Points on a hilly landscape, in no order, each with its height.
A ball rolls from a point to whichever of its 3 nearest points has the largest drop for the distance, and stops where none of them is lower. Distance is the straight distance between rows; heights are no part of it.
K860: [-41 -54  25  19  22   4  16  18   2 -27]  (h 574)
K632: [ 12  31 -26   0 -22 -11 -22   3   6   5]  (h 108)
K450: [ -7 -24  40 -21  24   4  18   2  12 -15]  (h 122)
K982: [ -3 -36  50 -31   6   4  28  14 -31  34]  (h 147)
K655: [-12  47 -14  -8 -42 -14  -5  43  -6 -15]  (h 223)
K971: [  6   4   7 -22  14   4  -9  14  34 -17]  (h 72)
K489: [  1   1 -53  27 -17  42  17 -20 -20  25]  (h 77)
K648: [  4  10 -52  33 -17  21   3 -18 -19  23]  (h 118)
K341: [ 12  -6 -47  30   4  43  11 -40  -9  26]  (h 236)
K841: [-43 -44   8  38  27  -6  -3  19  15 -39]  (h 422)
K312: [ 20  -3  29 -13  19 -18  -3 -34  -2   1]  (h 93)
K491: [ 23 -16   0  26  26   3   0 -59 -18  17]  (h 339)
K424: [-14 -24  26 -13  29   9  13  13  21 -25]  (h 86)
K292: [-10 -34  50 -25  15   3  31  11 -14  10]  (h 126)
K894: [  9  -5  25 -20  19  -4   2  -9  21 -11]  (h 320)
K16: [ 22  -7   8  15  23  -9  -6 -52 -13  13]  (h 265)
K880: [-32 -31   3  17  28  13  -1  23  32 -40]  (h 281)
K737: [ 15   8 -41  29  -7   9 -12 -30  -9  21]  (h 180)
K473: [-21 -12  -5   3  20  22  -7  33  44 -35]  (h 206)
K390: [  7   5 -49  33 -12  19  -3 -24 -12  22]  (h 152)
K698: [ 12  16 -38  23 -13   5 -18 -23  -9  18]  (h 215)
K502: [  2  21 -14 -18 -11   7 -13  30  37 -16]  (h 37)
K830: [ 10   4  13 -21  14   0  -8   1  29 -15]  (h 127)
K715: [-10 -15  14 -14  25  14   3  17  36 -30]  (h 80)
K531: [-22  55 -11   3 -46 -26   1  33 -22 -29]  (h 301)
K320: [  4 -22  53 -30  14  -8  20  -6 -14   9]  (h 33)
K896: [-31 -24  -8  23  26  15  -5  27  39 -41]  (h 376)
K405: [-10  29 -40  30 -37  -3   3  -2 -30   4]  (h 119)
K277: [ 23   9 -17  13   4  -7 -19 -35  -1  11]  (h 240)
K537: [  0  34 -31  13 -36 -14 -13   8 -13   7]  (h 32)
K875: [-14 -34  46 -20  21   6  28  13  -6  -4]  (h 157)
K784: [-10 -41  45 -26   5   9  32  23 -26  27]  (h 142)
K828: [ -2  42 -24  -3 -43 -17 -12  25  -5  -3]  (h 98)
K449: [ 12 -17  48 -15  13 -21  15 -27 -36  30]  (h 266)
K399: [ 10 -24  51 -29   5  -9  23  -6 -41  38]  (h 255)
K794: [  6 -34  51 -33   2   3  24  13 -37  43]  (h 187)
K797: [  3  25 -43  20 -33  -8 -15  -5 -15  12]  (h 59)
K723: [ 18 -10  38 -12  17 -22   7 -37 -21  12]  (h 74)
K291: [ 21  -2 -27  27   9   6 -12 -44  -5  21]  (h 208)
K128: [ 23  12  -7  -5   4  -9 -21 -23  14   6]  (h 625)
K818: [-20 -22   9   3  25  16   3  23  38 -34]  (h 125)
K65: [ 11 -20  47 -23  13 -18  16 -21 -25  17]  (h 176)
K979: [ 17  13   1 -17   8  -9 -18  -7  21  -5]  (h 823)
K990: [ 11  27 -18 -14 -12  -3 -22  16  24  -4]  (h 79)
K969: [-21 -49  40 -13  10  10  33  26 -18  15]  (h 150)
K379: [-14  41 -16 -14 -37  -4  -4  54  10 -19]  (h 227)
K242: [ -3  28 -19 -19 -19   6 -11  43  27 -14]  (h 61)
K332: [ 12 -14  41 -19  18 -17   8 -26 -11   7]  (h 151)
K809: [ 24  -2   1   8  17 -12 -12 -46  -4   9]  (h 239)
K92: [ 11  26 -29  12 -20 -10 -19  -8  -2   8]  (h 94)
K686: [  8  35 -26  -6 -28 -12 -17  16   5  -1]  (h 115)
K260: [  2  36 -21 -13 -27  -6 -16  29  15  -4]  (h 166)
K336: [-17  47 -20   6 -45 -25  -2  23 -26 -13]  (h 251)
K17: [ 22 -11 -17  29  23  14  -5 -54 -10  18]  (h 356)
K819: [-29 -43  32   4  23  11  22  17   6 -23]  (h 468)
K745: [-17   0 -20   0   4  22 -10  48  45 -31]  (h 257)
K998: [ -5  36 -32  16 -40 -14  -9   8 -23   3]  (h 73)
K843: [ -1  -9  17 -18  23   7   3   8  34 -23]  (h 78)
K165: [ 15  -4  35 -21  22 -12   2 -25   7  -3]  (h 16)
K924: [-31 -50  37  -5  17   9  31  25 -12  -4]  (h 185)
K624: [  6  16  -7 -19   1   5 -16  19  36 -12]  (h 52)
K732: [ -9  20 -47  35 -30  12   4 -11 -26  15]  (h 19)
K172: [ -7  45 -27  11 -42 -17 -10  17 -19  -2]  (h 135)
K923: [ 25   0 -15  19  13  -3 -17 -46  -2  14]  (h 228)
K755: [ 16  20 -28  15 -12 -11 -23 -20   1  13]  (h 216)

Call two points neighbours if one is among the 3 nearest of the other. Go from one point of each pair to the other, from neighbour to neighbour, staying as low as possible. Name the highest point that can't be avoided.
K502, K723: K875
K165, K723: K312
K320, K723: K332
K732, K489: K648
K537, K828: K686

Where does a ball stop that starts at each point below?
K390: K732
K336: K537
K531: K537
K92: K537
K896: K502
K880: K502
K971: K502
